Each row is a point on a landscape with many valleys, with its height.
From any point a ball rolls to the lowest of the 2 points nearest to it. It stops when none of these is lower. Distance is the straight distance between rows; heights are no part of it.
Tobu (h 21.3): [89,76,80,109,102,66,91,133,97,94,77,81,95,95,76,76,91,123,127,122,92,112,113,92,101,53,98,84,119,112,121]
ras (h 40.4): [92,100,83,116,105,115,86,122,102,120,100,106,77,97,150,90,62,113,111,124,118,86,114,105,82,100,92,130,75,105,80]
Vuros (h 20.8): [85,110,94,150,141,70,118,165,73,102,93,71,107,108,94,110,120,129,108,86,77,102,105,110,105,98,82,140,95,108,105]
nik (h 48.5): [108,89,100,102,104,92,88,73,93,92,128,137,111,123,50,90,112,101,130,65,87,138,71,96,101,68,97,91,80,101,61]
Lat (h 24.8): [97,130,120,68,89,82,86,81,101,80,96,78,111,110,95,98,144,98,122,108,109,100,102,120,110,82,104,97,122,74,126]
rugu (h 47.7): [83,99,89,106,90,83,104,114,78,104,132,141,91,117,71,93,93,87,130,64,69,125,75,90,104,88,84,98,80,110,61]
guzo (h 56.5): [109,109,91,94,107,102,146,127,121,115,62,98,117,110,93,118,101,89,81,92,111,91,84,76,151,113,111,91,114,126,78]
fopu (h 37.1): [75,106,99,114,91,116,96,99,85,99,84,91,105,134,108,86,92,82,92,130,101,77,107,73,109,127,97,124,122,93,137]
Finul (h 43.2): [109,95,71,99,104,100,100,97,125,116,99,89,75,133,157,100,64,84,81,114,130,78,98,100,96,99,91,88,80,96,80]
Tiza (h 54.5): [138,131,114,115,98,112,89,103,114,125,134,111,94,93,130,87,116,107,81,101,116,117,97,94,105,117,86,79,78,102,69]
pib (h 28.5): [115,97,113,117,108,106,106,78,91,69,104,90,90,91,79,98,105,112,107,110,133,118,107,73,106,96,105,108,123,98,120]
vesas (h 33.9): [112,99,67,88,101,89,124,95,124,108,101,93,111,89,121,117,110,71,63,93,76,86,95,99,100,111,87,61,80,109,87]
dek (h 44.5): [87,115,112,94,97,108,108,96,87,94,107,116,96,134,128,121,98,62,104,60,102,83,82,117,77,115,117,115,91,111,65]
keges (h 37.7): [98,122,100,114,91,91,70,116,95,85,86,106,98,82,90,88,104,97,121,91,97,131,115,85,126,101,64,122,89,108,62]
pum (h 50.0): [94,113,105,113,104,95,108,68,76,50,100,96,96,111,104,125,110,53,95,75,104,100,88,110,113,111,118,150,106,99,58]
Vun (h 36.1): [89,97,82,126,103,99,114,103,87,113,97,83,77,84,116,68,111,103,98,135,101,97,125,98,80,64,101,101,97,115,139]
Sevo (h 32.6): [99,113,108,123,117,104,95,111,103,82,95,62,95,69,127,111,112,88,77,98,112,87,124,91,78,125,72,104,112,96,129]
bilaz (h 20.1): [110,110,120,108,104,111,96,106,105,141,91,124,109,99,86,70,100,137,100,100,90,131,110,77,123,97,64,70,102,115,95]
rov (h 36.9): [81,106,92,98,89,96,128,147,85,106,138,120,101,90,84,114,108,106,120,87,94,88,68,90,76,107,103,109,98,134,98]
Riv (h 22.9): [102,71,70,98,107,80,74,94,96,91,95,78,93,120,81,66,90,124,114,145,112,97,105,103,90,69,100,100,113,99,130]
nufu (h 10.2): [98,88,107,116,142,64,77,139,83,120,91,88,108,129,71,104,103,139,113,85,111,135,114,96,111,85,89,108,109,109,109]
nas (h 29.7): [96,104,96,83,92,104,98,92,91,87,119,98,67,142,117,99,77,73,100,88,131,83,70,75,84,108,114,109,122,117,102]
vige (h 46.4): [124,99,86,109,121,91,99,86,114,97,134,67,97,112,99,112,113,120,83,125,137,100,90,106,96,98,94,120,98,95,100]
bame (h 33.0): [79,118,97,84,83,109,77,55,110,79,110,97,90,93,104,81,102,85,88,126,92,94,110,107,92,113,76,118,91,86,107]
Zirid (h 44.3): [106,68,69,113,123,107,127,97,127,125,113,90,65,135,144,108,86,78,59,129,124,75,108,95,116,99,100,86,110,94,97]
pusot (h 62.8): [94,107,97,118,94,107,97,138,91,128,115,108,114,94,91,106,112,149,121,124,89,83,80,106,96,100,94,121,87,98,127]
zot (h 41.6): [133,100,122,64,97,112,89,69,123,109,95,87,107,95,114,88,97,113,99,117,120,102,112,134,81,64,122,68,136,90,142]
kines (h 43.7): [108,117,88,80,89,124,131,78,131,111,91,92,99,108,129,98,98,85,70,141,108,70,94,95,108,103,96,77,128,92,157]
Vara (h 32.2): [114,85,114,123,91,107,90,105,80,99,102,91,89,53,87,85,142,113,138,138,87,104,111,122,94,58,130,106,113,97,114]
pedim (h 17.9): [108,119,96,81,61,111,97,132,106,120,77,122,86,79,129,86,78,109,135,112,89,100,104,105,99,76,108,83,101,103,73]
Nef (h 22.6): [99,118,108,89,87,82,98,81,99,80,76,93,110,98,90,79,123,98,110,109,102,110,112,85,133,94,85,78,94,76,119]
fam (h 60.9): [118,111,100,67,75,97,113,94,81,93,101,95,98,90,86,102,104,84,84,91,109,101,75,80,100,113,135,95,147,97,112]
lonos (h 17.8): [86,106,102,71,69,122,106,93,81,101,83,127,91,90,100,80,77,79,113,103,93,87,91,66,80,111,116,84,137,88,141]
zazos (h 33.2): [93,113,99,106,82,92,104,103,69,94,106,98,72,96,96,63,109,64,100,114,101,98,103,74,91,104,106,97,115,106,114]
Sivu (h 17.5): [101,102,104,85,78,131,124,91,118,101,72,131,113,86,103,102,80,97,83,100,91,74,91,71,110,123,89,60,111,77,118]
nuro (h 29.2): [87,102,90,108,114,80,117,99,101,69,84,91,104,113,105,124,93,93,113,83,108,95,96,101,107,99,94,117,91,116,88]
Sep (h 38.7): [80,122,103,116,89,102,96,116,87,105,78,84,100,125,104,93,112,106,124,145,94,86,113,105,113,96,106,133,125,83,145]
Noto (h 8.6): [109,93,119,114,113,88,113,122,92,108,76,101,103,86,84,94,112,113,120,80,108,130,117,89,115,70,115,72,121,111,122]
vofak (h 39.3): [73,116,113,105,91,107,82,148,96,106,91,121,109,80,98,103,92,118,142,86,73,119,123,97,99,101,76,109,94,104,60]
peki (h 63.7): [74,137,103,82,74,96,121,110,101,87,100,86,109,111,109,122,137,89,119,115,89,68,75,121,99,117,102,120,108,101,125]
Pesu (h 42.6): [112,108,109,83,110,112,109,59,121,114,87,86,108,99,116,88,109,91,76,130,116,100,105,121,84,92,107,90,156,95,174]
doni (h 34.9): [122,113,134,92,91,109,64,70,94,59,102,110,109,94,66,102,133,111,132,96,111,127,107,117,127,95,120,109,119,65,83]
Zama (h 33.3): [87,127,128,85,91,106,86,70,93,60,118,115,101,113,82,111,122,93,137,85,106,107,94,110,103,104,105,130,102,75,89]
bobiv (h 37.6): [78,96,86,111,118,97,59,107,93,101,109,69,103,82,104,95,112,125,106,127,81,84,106,132,70,105,78,159,89,82,126]
napoz (h 23.2): [74,77,113,133,111,91,101,127,76,96,84,103,112,84,72,105,91,111,104,76,59,111,115,88,105,123,90,114,93,111,113]
matir (h 50.5): [97,119,104,63,95,104,98,103,121,79,127,121,131,111,77,119,94,146,146,86,98,97,65,105,80,96,85,99,103,95,97]
tupi (h 39.0): [92,84,91,98,134,76,105,61,116,83,99,69,72,117,116,101,95,67,86,107,122,111,120,117,92,84,90,106,92,110,108]
lel (h 25.0): [70,112,105,92,91,116,97,138,71,91,49,112,80,101,126,91,78,63,126,88,110,52,126,106,87,97,118,101,129,95,92]
sufak (h 63.4): [94,121,118,94,107,112,107,102,111,116,117,108,107,118,117,108,108,145,114,104,114,80,90,112,91,100,96,103,72,90,117]
kirar (h 22.7): [61,97,94,109,130,66,123,116,87,89,120,105,100,105,78,98,104,100,109,69,93,97,103,102,64,77,74,88,77,108,136]
tulom (h 51.2): [95,107,113,101,98,102,113,83,71,78,84,89,57,105,100,101,104,65,109,84,131,95,94,103,122,107,141,128,128,91,66]
Vek (h 26.6): [78,85,113,123,127,87,110,125,94,84,53,102,124,110,94,126,81,94,106,60,88,106,108,85,118,112,78,117,108,114,86]
Fab (h 14.1): [87,112,104,90,112,81,110,138,101,112,112,118,121,122,68,108,98,133,117,74,105,122,82,80,102,100,70,96,117,118,109]
dokid (h 41.2): [81,104,130,99,88,104,86,121,90,107,76,143,107,89,100,116,93,94,137,59,83,109,121,103,116,106,110,102,93,80,77]
munet (h 46.1): [98,99,127,89,106,100,95,75,90,107,110,96,106,123,112,129,108,57,86,55,97,114,105,116,94,120,129,95,96,98,86]
Mib (h 44.7): [95,104,122,134,120,82,75,144,82,95,83,76,104,95,105,119,119,114,133,90,99,117,130,121,96,86,99,111,115,91,122]
geb (h 41.1): [91,89,91,105,102,119,76,92,92,119,116,115,96,104,93,66,115,129,109,156,84,83,102,129,104,84,95,124,71,75,117]
vep (h 29.6): [95,81,97,110,105,98,116,84,109,97,107,96,110,65,71,102,130,116,95,124,77,83,94,118,104,89,96,92,71,107,121]
zit (h 25.5): [114,84,94,79,103,72,69,70,97,65,121,88,130,107,60,97,99,111,92,95,114,114,86,91,81,115,69,93,104,85,118]
Kel (h 63.9): [109,116,107,97,117,97,92,90,129,103,99,88,134,97,116,119,106,142,95,100,109,92,102,125,99,106,74,94,64,87,101]
nud (h 21.8): [128,118,103,54,83,89,100,57,123,76,95,88,111,102,94,113,101,90,107,70,110,112,88,108,96,97,112,79,101,88,77]
Tema (h 57.5): [87,89,103,77,90,92,56,86,99,97,96,107,131,100,84,98,106,117,113,100,77,96,111,130,104,100,96,90,84,85,110]
Mun (h 53.5): [92,78,103,119,101,133,92,77,102,90,113,110,66,101,130,115,75,58,84,102,102,79,110,101,108,116,113,122,95,88,53]
Gidat (h 6.4): [125,93,101,76,89,112,103,61,101,108,110,95,66,131,114,100,99,53,69,109,117,98,94,85,112,107,127,81,135,72,94]
kos (h 37.0): [107,100,111,99,83,127,70,111,82,127,105,130,90,88,105,87,72,94,98,95,103,127,104,67,94,132,108,98,116,103,92]
pup (h 43.4): [96,98,82,105,88,114,115,110,100,137,102,115,79,119,122,80,89,83,85,110,89,85,96,96,106,107,114,97,72,113,79]
lezab (h 56.1): [104,112,134,100,102,119,79,72,110,112,99,112,92,120,136,96,92,108,116,91,106,103,120,128,104,94,95,87,57,78,81]
mefot (h 31.4): [102,126,101,89,78,118,110,55,98,53,120,121,73,93,88,100,108,85,129,92,103,101,70,92,103,93,102,124,91,86,56]
Vup (h 34.5): [89,94,86,102,108,94,69,53,98,75,100,87,113,122,95,88,99,87,84,115,77,102,121,116,113,116,58,126,66,68,92]
giz (h 40.3): [111,83,91,122,101,107,104,111,92,104,113,111,97,82,88,105,96,79,59,87,91,123,97,63,123,133,84,104,106,111,72]
loveb (h 64.5): [83,116,84,106,101,101,118,101,106,91,120,58,117,103,103,133,122,105,82,119,98,74,80,127,90,111,96,142,102,109,121]
ruk (h 21.4): [90,116,96,77,75,97,94,145,93,92,67,112,89,88,130,99,71,93,124,89,103,90,104,94,75,94,103,83,130,109,93]
megod (h 44.9): [87,100,83,86,85,117,134,101,127,104,80,92,105,106,126,110,89,103,84,135,95,49,89,100,104,116,111,105,100,107,137]
Femu (h 14.0): [125,122,96,86,75,100,79,118,119,120,60,101,94,74,122,73,69,111,112,121,99,127,125,87,125,74,84,74,110,105,67]
naf (h 54.7): [114,98,99,106,91,129,119,96,121,90,94,110,93,102,120,126,85,79,87,94,118,78,99,83,128,118,116,95,101,86,62]
gurok (h 42.0): [99,75,88,165,124,98,125,102,81,84,122,103,86,102,100,97,93,58,59,87,94,103,92,76,117,120,81,113,101,120,48]
kom (h 27.3): [71,100,104,109,126,99,124,65,100,88,106,85,110,97,84,102,131,83,80,104,75,83,104,120,97,113,77,109,75,97,136]
Bovo (h 46.3): [108,82,108,104,92,136,111,81,117,124,95,116,97,108,101,91,92,118,97,132,88,96,100,104,111,86,138,92,88,93,108]
bidiv (h 27.6): [87,109,90,72,98,97,91,83,112,93,121,101,100,137,106,122,68,105,112,94,113,92,83,106,69,106,107,118,99,103,102]
gos (h 45.1): [92,93,89,99,73,102,98,118,96,115,85,126,93,102,102,97,81,83,104,91,70,104,85,96,119,115,115,106,83,115,53]
mep (h 52.3): [93,127,97,102,81,123,132,89,66,84,88,90,65,115,108,85,103,65,94,113,122,58,86,95,119,114,131,128,146,94,81]
fen (h 62.9): [75,132,110,84,81,97,117,92,94,77,95,83,116,70,107,116,134,74,97,87,75,76,92,108,81,120,86,107,93,97,111]
tif (h 20.6): [111,100,99,91,91,106,102,90,120,89,53,98,124,78,95,89,85,107,87,107,103,105,116,65,133,99,90,65,127,82,120]
Resi (h 6.3): [103,98,82,96,113,69,66,132,87,128,113,98,110,123,83,88,107,135,113,101,103,118,86,116,98,83,83,107,81,99,86]
falin (h 38.9): [102,88,113,116,101,122,83,92,98,121,116,140,100,92,96,105,89,107,78,75,95,117,108,66,109,139,85,97,84,94,86]
big (h 47.2): [116,117,103,140,121,94,112,95,99,85,123,56,80,113,133,104,120,92,81,118,145,112,118,94,110,107,96,119,102,100,95]
Nafuv (h 34.8): [117,93,88,112,99,92,103,122,109,104,97,75,103,74,129,115,109,73,56,106,98,92,116,88,109,127,72,70,108,83,106]
nem (h 55.3): [130,103,110,101,99,105,77,99,108,136,136,104,87,103,139,95,95,115,89,97,105,104,103,121,82,97,104,85,51,91,68]
Mepe (h 37.5): [91,96,90,101,128,81,114,90,106,126,106,74,75,119,129,85,102,90,73,119,117,91,114,119,71,85,95,98,99,110,139]
Kapu (h 30.6): [74,110,132,88,97,109,131,80,75,105,83,125,74,110,99,94,110,70,120,91,97,92,114,107,108,85,135,96,134,88,128]
Gomuz (h 61.7): [112,83,89,97,92,109,90,114,93,152,110,106,106,106,112,83,77,127,81,134,103,91,91,106,71,103,122,107,113,107,146]
Poz (h 36.2): [116,107,99,101,96,100,59,91,94,66,95,117,116,91,63,95,118,114,138,94,102,132,96,102,118,92,82,115,97,93,48]
runum (h 52.4): [106,87,111,111,93,124,89,86,88,90,93,102,49,107,120,92,62,57,103,87,134,81,110,93,103,107,132,115,130,98,69]
lisu (h 45.0): [86,88,104,106,95,107,125,98,83,134,111,116,80,124,107,82,114,93,103,121,82,89,102,125,108,83,125,103,66,107,112]
tugup (h 28.0): [79,122,114,91,93,109,113,91,79,89,49,113,83,101,119,87,107,61,115,75,104,66,123,108,99,99,121,78,116,79,107]
vidil (h 45.5): [115,79,92,115,133,106,97,72,116,118,135,85,73,124,128,109,95,101,59,129,132,102,110,112,107,110,107,121,101,90,110]
taz (h 25.9): [110,88,84,70,92,94,59,66,128,81,125,92,103,111,93,106,67,122,105,121,113,95,92,109,81,97,103,123,97,92,92]
zirem (h 26.5): [108,96,120,104,97,123,108,104,94,110,92,118,99,68,113,95,94,92,83,75,115,99,114,74,77,117,95,58,115,109,130]
gamu (h 43.3): [100,63,81,151,137,90,105,108,81,97,115,84,92,96,94,105,76,101,62,85,90,112,113,91,98,112,98,131,83,115,72]
Mis (h 17.3): [87,106,112,105,97,112,109,124,93,126,93,134,107,118,78,89,89,117,123,87,97,119,95,75,118,106,100,90,96,113,97]
Zoni (h 27.9): [114,69,89,131,118,69,93,122,89,102,106,51,100,62,70,99,127,117,91,107,71,111,111,124,90,85,106,93,92,124,119]
Razi (h 41.9): [107,97,90,122,95,106,97,118,100,120,117,108,66,124,138,89,71,85,97,98,131,86,95,87,90,105,100,106,77,121,57]
Sanul (h 46.5): [91,100,91,98,77,98,92,122,81,93,110,127,119,81,71,106,107,85,121,84,56,131,80,103,111,101,107,120,90,121,45]
tusam (h 19.2): [98,89,96,116,121,64,79,134,104,73,83,76,117,104,46,93,113,138,140,117,89,126,106,96,124,64,77,93,125,97,110]
kar (h 15.2): [115,69,82,100,108,100,128,70,125,102,91,112,75,94,120,95,76,74,78,97,109,99,116,81,116,87,98,52,81,98,86]
Fet (h 12.4): [77,94,109,91,84,145,112,81,96,105,82,121,96,79,107,100,87,72,87,107,76,63,108,86,89,133,109,99,105,92,129]
nisob (h 35.0): [78,113,97,75,79,99,141,116,109,104,133,116,83,91,99,101,103,115,124,99,97,74,72,106,68,82,107,83,95,113,131]
Belo (h 62.1): [89,114,90,107,96,86,107,91,89,52,94,59,119,82,98,123,116,65,76,93,93,98,95,98,94,125,90,122,117,105,103]
koruz (h 20.4): [90,79,96,108,103,95,86,115,104,85,95,109,118,48,60,93,95,125,116,87,76,115,109,85,87,101,76,96,94,106,107]
mori (h 48.1): [99,116,86,128,114,72,106,101,64,79,125,62,87,126,112,79,117,73,75,104,120,108,97,92,100,118,91,124,106,120,89]
kif (h 12.3): [112,80,104,110,108,64,84,100,93,121,79,79,108,119,76,90,118,109,95,111,102,127,113,100,119,76,127,71,103,107,120]
deda (h 31.5): [87,106,98,95,96,102,99,74,98,74,115,93,70,111,108,82,93,71,85,106,128,95,101,81,84,122,90,119,111,96,108]
pir (h 47.3): [115,109,123,84,103,94,94,88,101,116,89,105,123,130,110,119,94,76,77,62,108,114,94,86,113,128,100,67,95,92,94]
fofa (h 53.3): [101,123,108,94,98,123,105,96,86,91,92,77,67,111,127,82,110,44,76,107,134,59,105,101,94,119,120,115,158,100,107]
diriz (h 60.2): [120,86,97,72,74,101,89,109,101,101,80,93,95,62,109,115,82,90,96,102,98,98,88,85,78,105,142,97,140,113,121]
kodu (h 48.9): [132,111,72,75,86,97,116,108,150,106,111,102,115,118,92,108,98,130,114,101,110,102,58,81,110,95,105,95,98,130,61]
lize (h 19.0): [107,125,99,70,74,85,99,75,84,79,103,99,121,92,91,115,127,68,106,70,76,108,90,122,97,96,120,102,94,89,74]
Simi (h 38.8): [95,105,103,125,106,112,120,134,98,91,114,113,104,59,104,124,108,123,112,86,102,107,93,94,85,106,98,111,91,127,85]
Kogov (h 24.2): [105,89,82,65,68,93,102,83,97,114,82,99,105,85,94,83,98,71,75,119,67,100,96,79,111,104,116,73,106,89,128]
Bes (h 18.6): [101,79,111,120,113,116,141,71,119,73,110,127,84,84,105,99,93,85,85,80,110,89,109,76,97,103,90,79,74,99,97]
ziv (h 24.3): [95,88,89,85,102,79,71,88,93,85,115,117,110,132,65,79,90,129,116,114,110,107,92,95,91,91,79,105,106,84,118]
Zeda (h 46.7): [104,74,67,112,132,103,108,93,105,100,118,120,131,86,79,118,88,122,82,88,86,100,83,115,88,90,87,119,46,97,73]
Duron (h 22.5): [110,93,95,99,112,86,95,103,106,127,81,111,119,98,63,90,94,112,88,88,90,139,103,79,145,101,71,85,88,124,60]
fareb (h 23.4): [93,119,86,133,103,80,96,159,85,86,108,68,109,80,90,101,123,120,113,102,90,119,98,105,93,98,82,135,102,122,88]
Pasod (h 11.4): [96,71,91,92,113,109,123,60,108,100,86,105,61,128,114,88,78,45,71,93,112,78,109,93,112,96,118,77,104,98,97]
bote (h 42.4): [104,118,119,113,109,109,126,103,90,95,117,102,105,99,131,142,138,71,104,70,100,94,102,132,84,103,117,109,66,108,75]
Gibo (h 34.3): [105,87,94,139,100,93,116,126,92,91,89,68,78,68,104,84,109,108,118,131,101,106,112,111,105,78,129,116,109,121,105]
bodas (h 46.6): [77,96,91,109,86,109,134,97,98,102,78,69,96,87,112,100,120,64,75,125,78,56,91,114,109,125,115,107,113,115,130]
garig (h 20.3): [96,116,105,111,119,78,115,110,95,95,113,118,105,93,99,104,121,111,115,68,92,115,103,103,81,77,63,70,59,108,98]
Filom (h 58.3): [118,75,88,92,92,94,100,134,111,143,80,91,108,113,99,114,92,94,78,111,92,102,85,103,119,110,148,95,101,124,87]
makot (h 43.0): [73,109,130,110,99,89,73,122,84,94,62,95,110,94,113,117,103,87,131,78,74,107,142,114,104,101,103,111,95,73,104]
sipop (h 62.3): [101,90,85,94,87,121,86,125,98,143,119,130,108,95,92,83,84,146,89,119,92,100,83,94,83,103,101,114,87,107,109]
Veziz (h 10.1): [117,89,95,108,94,102,106,103,102,125,69,134,90,82,115,59,67,101,114,110,98,136,118,92,110,65,104,59,108,109,95]
bisi (h 24.9): [55,95,118,106,126,95,133,82,95,97,109,107,88,101,92,87,118,97,100,92,91,82,111,108,75,91,84,83,82,94,159]
Bub (h 33.1): [77,126,114,78,84,98,135,116,80,105,111,125,74,94,103,95,124,84,128,90,98,81,99,108,94,83,126,83,105,98,119]
pezo (h 40.5): [104,116,110,124,115,100,116,116,91,96,114,84,127,84,115,133,141,106,85,74,104,100,104,116,78,113,105,112,83,118,109]
Bofi (h 20.5): [107,97,92,124,139,86,85,100,102,105,86,115,131,92,68,108,93,112,73,64,84,138,115,95,112,97,55,99,77,108,65]
pigu (h 30.3): [90,107,125,115,120,125,112,88,101,82,96,83,81,90,105,101,109,99,97,103,122,90,122,87,83,98,99,111,135,102,150]
matuz (h 20.7): [98,86,102,95,94,127,124,68,129,90,96,132,95,92,99,95,74,120,88,89,88,95,96,79,114,111,71,70,67,90,105]
Bur (h 27.0): [104,112,92,85,92,85,110,87,113,67,83,70,104,108,94,113,112,106,117,122,113,89,98,111,121,80,116,124,103,93,102]
kol (h 45.7): [105,81,97,112,129,114,109,75,103,98,125,128,114,94,101,131,94,87,64,64,82,106,88,105,79,113,85,111,52,99,75]
Nedo (h 40.7): [114,117,111,75,96,98,89,80,105,94,93,99,74,97,123,80,88,103,125,119,134,113,123,119,77,56,114,85,117,91,119]
bon (h 31.7): [119,106,88,90,86,107,120,83,128,95,95,91,115,60,108,113,119,100,81,126,83,80,94,106,122,96,103,72,80,92,97]
faso (h 16.8): [84,116,103,105,119,80,96,142,103,73,113,106,124,97,48,115,115,139,139,94,108,114,94,88,104,85,74,102,129,100,119]
Bar (h 36.0): [77,87,89,133,128,95,75,85,90,77,90,64,100,96,102,95,95,109,90,110,80,91,134,128,100,108,73,152,69,77,99]
Vur (h 16.9): [89,109,110,133,116,88,126,168,80,123,81,88,97,122,99,95,111,117,108,100,114,106,104,97,114,93,97,116,113,135,98]
bos (h 18.0): [99,97,90,108,121,74,97,113,102,81,95,103,126,76,66,100,114,121,109,63,83,132,113,98,92,73,54,71,87,112,87]
bobuf (h 35.1): [99,112,110,102,77,116,90,116,71,111,96,115,91,124,103,73,88,72,90,95,109,88,99,62,105,137,99,100,112,99,101]
tur (h 21.2): [86,82,104,70,74,107,112,84,81,125,73,121,94,109,91,77,90,66,89,81,77,88,105,86,88,107,139,70,119,96,133]
vub (h 59.2): [125,69,106,87,76,115,85,111,101,142,87,104,96,89,114,109,84,83,76,97,81,106,96,93,104,117,148,71,121,106,98]
kepa (h 26.9): [114,90,110,96,104,88,83,101,102,83,105,82,117,94,66,108,92,115,87,87,127,123,101,64,103,123,81,100,128,106,120]
nor (h 30.1): [120,71,99,113,94,89,65,118,80,125,103,78,109,70,80,92,123,127,101,138,89,101,89,128,88,76,127,103,103,109,121]
fufa (h 6.5): [102,90,96,88,109,96,91,114,107,118,88,121,87,88,124,77,59,128,121,99,110,109,112,110,82,57,90,63,86,104,100]
bisu (h 56.8): [105,93,116,74,99,111,61,87,113,114,91,116,119,106,125,110,83,115,106,86,81,95,119,120,88,112,101,98,75,74,96]
Fos (h 49.7): [101,114,100,65,87,117,121,111,127,109,116,120,128,122,86,113,99,131,114,92,98,99,58,75,91,119,105,108,96,111,85]
Bifif (h 44.6): [96,73,90,137,136,111,89,96,80,98,132,117,103,105,109,117,78,91,61,78,92,95,91,107,64,119,87,148,67,97,71]
Luv (h 2.2): [114,102,91,99,112,85,74,130,111,140,90,107,98,112,112,91,71,143,107,104,121,127,111,110,105,84,89,97,86,112,82]
dus (h 12.9): [86,99,125,130,125,89,124,138,81,98,87,99,91,113,76,102,103,102,131,68,117,125,113,82,127,89,100,103,126,122,88]
tuto (h 55.6): [112,107,104,104,105,138,128,122,131,103,80,117,113,111,102,131,85,86,89,71,132,84,76,75,134,126,97,94,128,114,47]
muka (h 52.7): [119,80,116,96,109,129,87,80,126,122,137,105,87,99,135,112,77,97,67,110,108,94,126,106,91,113,97,75,110,71,115]
lilob (h 51.1): [122,99,98,75,104,112,92,79,120,92,131,107,134,116,75,97,106,156,104,102,106,91,67,111,90,98,76,76,86,87,100]
Vepu (h 13.0): [101,88,81,92,96,53,69,105,71,104,112,86,125,112,56,92,140,95,109,102,72,108,87,130,98,77,96,80,89,109,104]
masu (h 9.8): [104,113,72,73,87,54,73,136,98,116,122,86,112,113,92,97,117,101,124,103,92,108,83,129,77,72,99,88,95,108,96]
fopi (h 27.5): [109,81,74,84,81,109,74,76,123,74,113,109,89,86,98,103,62,98,107,95,101,107,93,89,90,106,96,114,87,96,57]
Ranaz (h 39.9): [91,90,94,74,104,94,101,53,128,82,96,102,66,106,104,74,91,83,117,118,111,101,117,120,82,70,103,93,104,96,113]
vevok (h 29.5): [105,118,83,93,84,118,104,78,114,63,115,126,92,102,114,118,81,71,113,72,105,98,72,82,87,102,91,112,87,95,37]
fev (h 25.8): [98,93,83,133,99,80,85,134,81,101,114,78,107,60,68,77,133,129,108,121,63,103,84,113,97,96,82,110,81,115,98]
Les (h 48.2): [137,110,78,86,90,108,104,106,142,137,122,100,118,121,103,98,95,134,77,119,113,108,71,82,132,109,85,92,93,98,78]
kasu (h 26.7): [96,117,123,61,88,120,131,82,121,92,87,104,99,98,122,123,92,110,118,84,104,69,88,118,91,97,129,82,106,94,111]
Ruz (h 39.1): [104,101,82,106,106,103,61,120,100,121,111,77,94,78,134,96,85,131,93,130,109,84,110,112,70,100,92,131,83,95,111]
duki (h 15.9): [93,111,93,74,82,51,100,102,71,74,107,89,112,99,69,106,135,71,114,84,80,121,93,117,88,83,107,95,107,105,105]
viba (h 51.5): [123,75,113,78,111,115,101,61,129,114,125,115,103,110,89,84,84,152,89,105,109,94,92,122,87,81,102,62,66,84,102]
Pav (h 23.3): [102,91,118,113,98,103,104,114,100,89,82,96,118,32,92,112,102,97,91,80,88,110,112,78,100,117,82,77,114,100,110]
Sunu (h 52.0): [122,64,114,78,114,122,93,59,126,112,131,110,88,118,101,107,64,117,84,90,112,99,103,105,85,99,118,83,98,89,112]
Luno (h 64.4): [107,106,90,92,90,89,88,90,129,86,89,86,149,91,97,117,116,131,86,114,91,85,93,102,122,124,60,86,79,80,115]
Bagi (h 61.1): [109,89,118,86,80,109,81,99,98,125,109,113,105,83,102,107,89,115,107,123,95,109,96,118,71,89,142,95,123,109,137]
Nenas (h 57.4): [103,104,102,88,85,83,118,137,108,125,78,86,126,105,78,109,117,110,98,103,90,111,79,98,135,97,123,99,116,129,93]
Nati (h 61.5): [109,117,88,84,76,102,115,77,96,72,115,77,115,83,76,126,131,86,89,109,103,99,72,94,111,121,117,125,127,96,106]
tomus (h 13.3): [109,68,100,134,121,56,81,116,78,104,83,74,106,118,71,89,112,110,101,97,86,144,129,108,120,83,95,102,90,106,99]
Raru (h 40.0): [92,100,89,110,91,112,91,94,111,114,84,91,108,128,100,86,93,128,117,167,97,85,108,124,119,82,116,140,94,86,123]
Mosu (h 49.0): [72,111,112,123,119,86,119,83,68,58,114,75,89,124,94,95,124,72,89,100,103,114,102,107,111,111,111,153,112,108,85]
foti (h 24.1): [113,105,124,51,84,105,94,65,122,69,78,104,111,72,97,133,81,114,125,77,109,96,97,118,97,87,129,85,124,84,100]
Safa (h 53.7): [122,105,120,115,109,117,91,103,104,133,122,110,82,117,139,100,99,78,66,100,132,108,118,83,109,120,89,75,103,88,90]
Moze (h 47.4): [134,98,103,88,83,127,95,99,124,146,105,110,123,101,104,95,91,142,82,119,83,101,85,98,122,106,112,73,89,90,95]

For each start below, name the point where the ball stops.
Vun | Noto
Nafuv | Fab
Bifif | taz
makot | taz
munet | Luv

Call two points neighbours if one is among the 2 nearest of the other. Go from one point of each pair to the other, from neighbour to neighbour, staying as low as possible. Name the highest point that can't be avoided.
Luv and Noto | tomus
Razi and Luv | Mib
Fab and bos | Duron
Gidat and Fet | matuz
